A landscape with many valleys, sampled at points; each row gives a point and its height.
A ball rolls from a point to the lowest of its 2 nearest points, and stops where none of them is lower. Distance is the straight distance between rows; heights are no part of it.
J267 height 441: [154 102 107 149  89  85 117  61 160 128 134 134 105 149 175  49 168  59
 114 113 103 159 139 164 133 112 137]
J956 height 299: [140 126 128 159  99  92 123 120 163 113 173 117 121 109 133  88 135  77
 134 128 118 143 124 140 128 124 135]
J860 height 24: [157 114 111 166 116 109 140 112 116 160 126 117 112 146 118 179 161  60
 141  97 172 139 153 128 113 123 134]
J680 height 433: [113 110 151  89 136 124 149 148 105 141  95 111 141 147  85 216 135 155
 147 146 192 137 124 145 110 125 124]
J69 height 744: [103 155  86 168 111 170 139 109  96 112 100 106 140 127 164  60 152 106
  89  61 178 146  77 153  77  85 120]
J504 height 442: [132 143 149  91  91  98 125 105 160 138 137 185 102 108 157 113 142 113
 174 184 120  89 157  86 154 148 114]
J535 height 731: [114 135 113 136 118 163 118 113 112  94 136 136 119 147 161  88 188 109
 157  63 198 150  74 188  41  79 129]
J467 height 243: [134 150 146  76 110 147 125 146 145  88 193 177 130  76 153  54 146 153
 123 192  73 107 104 106 145 167 116]
J801 height 602: [ 94 141 157  45 126 140 132 139 140  87 130 211 149 105 139 110 141 163
 175 160 129 117 117 135 169 113 111]
J717 height 724: [118 124 131  82 136 203 120 122 109  87 148 152 117 149 162 115 197 134
 169  85 202 137  82 179  42  63 109]
J6 height 335: [104  89 148 133 121 114 143 115  94 107 108 120 120 193 130 200 148 103
 160 114 177 128 127 137 102 116  93]
J257 height 696: [140  99 121 102  85 142 102  86 120 115 119 184 108 154 197 103 176 102
 189 128 149 113 140 147 108  89 112]
J929 height 580: [ 84 120 153  83 115  87 142 146 151 121 110 153 140 128  89 171 124 140
 190 162 155 112 144 108 129 149 112]
J881 height 755: [125 151 105 180 110 174 135 125  81 125 124  92 107 115 139 102 148  93
  94  56 211 138  87 161  74 109 125]
J227 height 520: [141 142 158 173 108 144 109 147  88 113 147  94  86 108  87 158 116 104
 134  62 224 103  96 164  88 152 120]
J146 height 344: [127 118 133 116 119 117 129 150 119 150 116 116 138 105  76 206 133 125
 158 138 184 131 137 117 107 146 146]
J694 height 239: [125 128 115 163 157  93 106 174 119 178 109  76 139 104  50 196 100 142
 109  86 128 147 160  98 119 152 178]
J757 height 488: [106 111 150  71 153 144 156 140 118 127  87 136 150 152 108 188 112 175
 149 150 157 136 125 143 137 112 105]
J637 height 408: [117 105 108 132 100 142 111  97 120 114 132 144 136 146 183  83 135  84
 135 137 119 120 130 137 135 116  96]
J283 height 793: [158 116 124 139 113 113 116  91 134 132 115 173 117 142 181 116 132 120
 150 153  86 125 146 132 160 119 147]
J166 height 312: [121 166 102 186 173 102 132 153 123 154 117  79 148 120 102 130  90 151
  70 104  72 146 129 105 134 129 175]
J770 height 650: [108 125 106 101 156 131 120 162 152 142 132 125 184  98  82 123 107 187
 117 154  68 132 142  98 138 174 157]
J538 height 296: [131 146 149  89 104 116 127 126 145 140 120 188 124  97 155 109 133 170
 166 197  86  97 160  82 167 177 127]
J488 height 786: [128 123 124 123 119 170 131 125  98 138 129 114 130 131 144 163 138 104
 138 134 183 122 129 135 113 110  97]
J236 height 768: [142 125 101 155 147 130 127  90 121 144 100 138 132 161 174 135 112 118
 122 138  84 139 144 136 153 117 141]
J926 height 546: [129 122 123 119 164 136 120 127 129 145 119 142 125 136 152 128  90 156
 121 178  59 107 152 101 170 157 121]
J649 height 327: [137 123 117 145  99 120 131  96 134  87 155 142 134 132 182  31 130 124
  69 143  39 148  99 138 147 131 141]
J722 height 465: [126 156 148 187 116 136 105 167  87 127 118  73 109 107  72 160  82 147
  80  44 190 113 115 143 117 140 130]
J923 height 397: [167 125 124 171 118  64 126 118 174 153 161 106 125 127 108 105 133 106
  98 132  57 141 154 108 154 147 164]
J631 height 539: [ 77 125 162  41 132 126 156 147 142 127  81 160 146 128  84 172 123 176
 175 160 165 113 141 121 139 145 101]
J290 height 337: [165 106 137 143  99 108 134 119 140 113 188 133 104 134 167  56 135 129
  60 169   7 114 121 121 134 176 127]
J147 height 245: [129 141 139 147 122 128 116 166 129 140 138  88 137  85  64 168 115 127
 140 109 178 124 125 119 106 156 141]
J947 height 440: [137 116 139  63 177 152 137 104 113 170  51 160  91 156 142 182 102 192
 152 180 128 108 167 109 171 124 117]
J62 height 336: [123 175  86 191 184 120 155 115 100 160  93  83 131 148 135 121  97 131
  72 107  72 156 129 118 122 112 169]
J530 height 643: [124 121 114 137 129  98 106 173 165 138 161  97 163  96  81 114 111 166
 117 143  61 125 143  82 136 178 160]
J891 height 737: [ 96 143  93 150 120 169 134 113  88 106  89 120 125 147 163  67 187 117
 116  41 201 145  73 180  37  80 126]
J805 height 750: [118 127 104 137 187 130 126 114 108 143  99 113 123 168 146 160  82 130
 119 141  90 136 153 131 151 120 125]
J387 height 506: [127 123 118 134 127 153 126 124 127 132 145 120 142 127 155 118 103 118
 108 160  91 113 134 110 151 135 103]
J262 height 459: [128 136 150 169 108 132 100 140 123  96 163  90  88 109 110 106 123  71
 152  75 201 101  96 152  99 141  97]
J487 height 429: [109 136 141 142 108 138 103 135 141  88 171 118 110 103 137  76 126  72
 159 107 174 123  87 156  97 121  94]
J734 height 297: [160 128 145 111  97 124 132 129 148  98 201 156 114 102 160  49 141 141
  92 195  39 117 103 119 139 170 131]
J993 height 373: [154 116 130 168 117  78 123 114 163 128 180 102 120 141 142  72 125 109
  72 141  24 140 134 111 152 148 136]
J651 height 329: [ 76 103 136 110 147 145 141 129 108  83  99 135 161 180 139 144 109 142
 133 117 144 143 100 172 144  88  87]
J751 height 559: [127 148 130 114 118 146 124 139 155 102 183 139 135  83 143  82 130 114
 137 165 124 115 105 121 123 132 119]
J428 height 371: [161 106 128 147  91  75 121  75 171 122 164 136  95 139 142  84 160  53
 138 133 114 139 148 133 142 125 132]
J27 height 709: [106 114 117  81 183 106 121 141 127 180  84 111 129 143  73 192  86 160
 150 158 108 117 184  87 137 165 136]
J264 height 461: [126 123 125 114 102 157 115 110 122 110 155 150 122 121 182  70 124 101
 116 167  89 107 131 104 149 147  90]
J561 height 443: [154 132  98 151 164 100 126 146 141 174 132  92 146 116  93 157 114 148
 108 141  72 134 161  96 135 160 183]
J278 height 716: [130 126 130  67 136 212 138 125 109 105 127 162 134 137 160 140 176 152
 145 116 196 131 100 168  86  67 108]
J408 height 295: [157 113 125  69 172 200 138 106  97 168  70 157 113 150 155 176 115 189
 124 169 135 123 149 131 158 105 124]
J310 height 378: [154 164 141 216 111  78 136 135 166 130 173  62 110  98  89  50 127 125
  51  68  97 139  95 107 116 130 169]
J933 height 345: [117 117 140 160 110  85 126 144 148 111 143 115 138 124 106 131 114  91
 145 113 139 126 123 135 133 121 118]
J108 height 733: [112 127 107 125 194 103 112 140 126 167 113  97 120 152 103 182  73 137
 123 139  74 128 177  96 148 143 135]
J760 height 389: [155 101 105 159  96  97 122  64 146 120 136 124 115 146 188  20 154  83
  70 128  60 158 125 143 143 133 139]
J223 height 163: [137 129 127 160 123  92 104 171 151 160 144  82 140  88  57 158 120 125
 130 104 133 127 150  95 119 159 163]
J105 height 663: [101 115 116  52 164 148 136 149 148 139 109 149 167 105  91 116 101 211
 130 174  76 116 153  91 159 188 138]
J332 height 622: [108 135 142  67 130 169 119 129 129  70 146 211 160 110 176  82 137 154
 139 144 105 127 108 143 174  99 110]
J556 height 288: [127 143 115 172 106  99 132 121 161  95 155 114 142 117 151  43 121 107
  77 121  75 161  95 143 133 115 148]
J219 height 361: [ 98 106 132 113 126 138 126 112 119  98 113 147 146 157 159 127 106 111
 151 137 128 124 120 143 142 107  88]
J494 height 647: [118 135 111  85 174 189 167 128 113  96  86 162 164 148 154 131 128 187
  98 106 137 161  94 177 152  60 118]
J872 height 359: [161 151 142 214 103  78 123 129 159 136 156  77  96 103  76  84 130  91
  83  50 149 137 115 133 119 128 166]
J674 height 614: [110 120 135 118 103  81 124 153 166 137 142 127 136 103  81 145 115 121
 171 149 136 109 152  91 135 155 131]
J458 height 513: [155 132 135 156 114 116 118 135 151 148 177  95 111  96 106 122 136  80
 113 127 134 107 144  94 131 157 116]
J713 height 533: [125 121 124  94 183 140 129 108 115 162  81 148  99 161 151 164  79 171
 145 174  84 109 170 104 173 150 121]
J380 height 324: [157 148 135 197 104  91 128 140 136 134 149  99 103 107  87 136 143  80
 130  71 182 141 113 143 106 123 162]
J286 height 703: [136 123 134  99 128 188 145 132  85 129 109 127 137 145 137 181 161 153
 119 114 203 152 104 166  86  84 120]
J665 height 585: [103 124 160  23 146 155 146 133 146 105  93 211 142 119 129 131 140 208
 168 162 137 115 137 133 182 123 107]
J978 height 451: [150 129 128 136 102 111 129 118 158 165 161 128 112 113 128 132 143  84
 139 162 115  97 169  81 137 156 115]
J650 height 394: [139 156 122 216 125  97 118 160 142 135 149  64 126 106  91  92  99 123
  53  64 100 124 114  98 129 132 149]
J837 height 410: [149 129 111 102 166 164 138 114 101 169  89 129 134 134 131 187 112 162
 119 168 126 129 147 117 145 126 142]
J982 height 420: [164 135 105 190 159  70 121 137 149 178 140  89 130 132  93 147 128 107
  87 103  72 147 160  98 142 138 179]
J500 height 287: [139 153 111 197 154 102 105 175 125 176 131  57 142 104  67 151 100 153
  76  74 101 145 140  89 118 147 177]
J612 height 812: [121 135 131  91 127 154 142 130 124 153 114 127 137 121 126 170 128 134
 147 163 166 103 147 105 128 132  98]
J60 height 659: [119 140 104 130 149 166 160 113  96 124  79 136 162 160 156 137 132 159
 105 105 140 160 103 164 123  68 143]
J210 height 385: [ 92 124 155 129 104  96 123 144 140  76 152 150 129 133 127 117 132  94
 186 131 149 133 107 151 120 112 105]
J435 height 657: [131 105 136 101  94 117 132  93 122 124 122 174 107 166 170 165 174 109
 197 140 164 111 144 138 111 103 110]
J61 height 431: [107 109 155 128 100  99 139 128 125  95 139 136 121 158 121 170 150  92
 183 126 177 118 119 139 107 120  97]
J347 height 672: [125 138 120 144 156 130 155 117  89 138  75 119 144 173 134 189 124 137
 122 107 152 171 116 161 107  82 152]
J199 height 767: [142 147 110 148 123 187 137 123  91 131 128 111 131 113 153 134 141 110
 104 103 188 150  97 139  87  92 126]
J611 height 164: [133 137 144  82 109 136 128 143 144 123 161 170 135  91 140  84 140 181
 130 203  57  88 136  84 149 195 131]
J701 height 246: [156 128 135 191 112  95 128 142  96 152 136 100 100 123  83 188 153  65
 123  66 189 134 138 134 107 137 140]
J955 height 682: [ 98 117 113  59 185 141 122 146 138 161  87 116 146 130  77 150  76 199
 133 168  85 120 172  92 154 174 130]
J417 height 525: [126 144 171 191 109 123 116 154  61 111 112  84  94 131  73 175 109 132
 106  40 215 122 104 171  96 151 138]
J446 height 687: [135 125 132  97 165 167 156 133  83 143  67 120 139 158 122 202 133 169
 108 127 168 166 119 165 112  88 136]
J882 height 411: [ 89 109 146 146  98 115 114 129 121  76 148 130 127 148 143 103 136  83
 166  94 173 138  84 181 100 110  90]
J282 height 633: [119 127 139 115 107  90 112 155 175 140 160 129 147  85  95 113 123 134
 144 166  77 108 156  84 137 179 145]
J320 height 637: [113 124 128  77 153 179 142 126 118  84 109 183 162 134 157 115 118 171
 122 129 117 141 103 161 168  85 104]
J892 height 540: [146 139 127 150 112 136 118 146 163 125 198 103 114  86 124  76 136 107
 106 154 104 104 117  97 120 159 120]
J473 height 419: [139 157 135 213 113 134 120 162 117 129 141  68 113  94  90 110  97 113
  79  52 159 119 103 124 113 132 142]
J169 height 483: [162 134 105 117 151 138 129 122 127 175 109 125 144 110 118 171 127 161
 125 169  99 118 165  92 139 168 166]
J479 height 208: [108  93 145 111 155 142 143 112  77 120  84 113 120 210 135 204 133 136
 135 117 165 147 113 162 102 102  91]
J75 height 290: [103 106 129 102 179 145 141 108  93 116  77 130 126 198 149 169  97 147
 128 135 130 143 131 161 145  93  94]
J703 height 536: [119 125 131  59 156 159 144 134 134 125  88 166 157 127 126 147 107 190
 151 170 120 126 138 131 167 129 117]
J481 height 579: [117 145 143  83 115 143 129 137 160 104 153 170 150  99 144 103 139 136
 172 168 137 127 114 139 137 113 122]
J314 height 569: [138 126 141  89  94 103 138 105 138 139 103 190 104 140 156 160 150 125
 192 165 142  98 159 103 146 122 117]
J563 height 263: [137 149 134 185 104  93 130 139 167 101 164  98 130  98 113  67 113 103
 102 102 120 147  97 139 122 119 151]
J77 height 712: [129  98 113  92 100 178  80  86 129 100 139 192 113 131 214  53 170 107
 160 126 129 111 131 151 115  95 108]
J5 height 304: [162 117 112 153 120  88 136 118 142 176 137 129 108 132 111 178 151  68
 144 132 132 117 175  97 140 141 135]

Where does a ball stop that starts at each point below?
J108 | J223
J926 | J479
J417 | J860
J561 | J611
J674 | J223
J665 | J223
J481 | J860
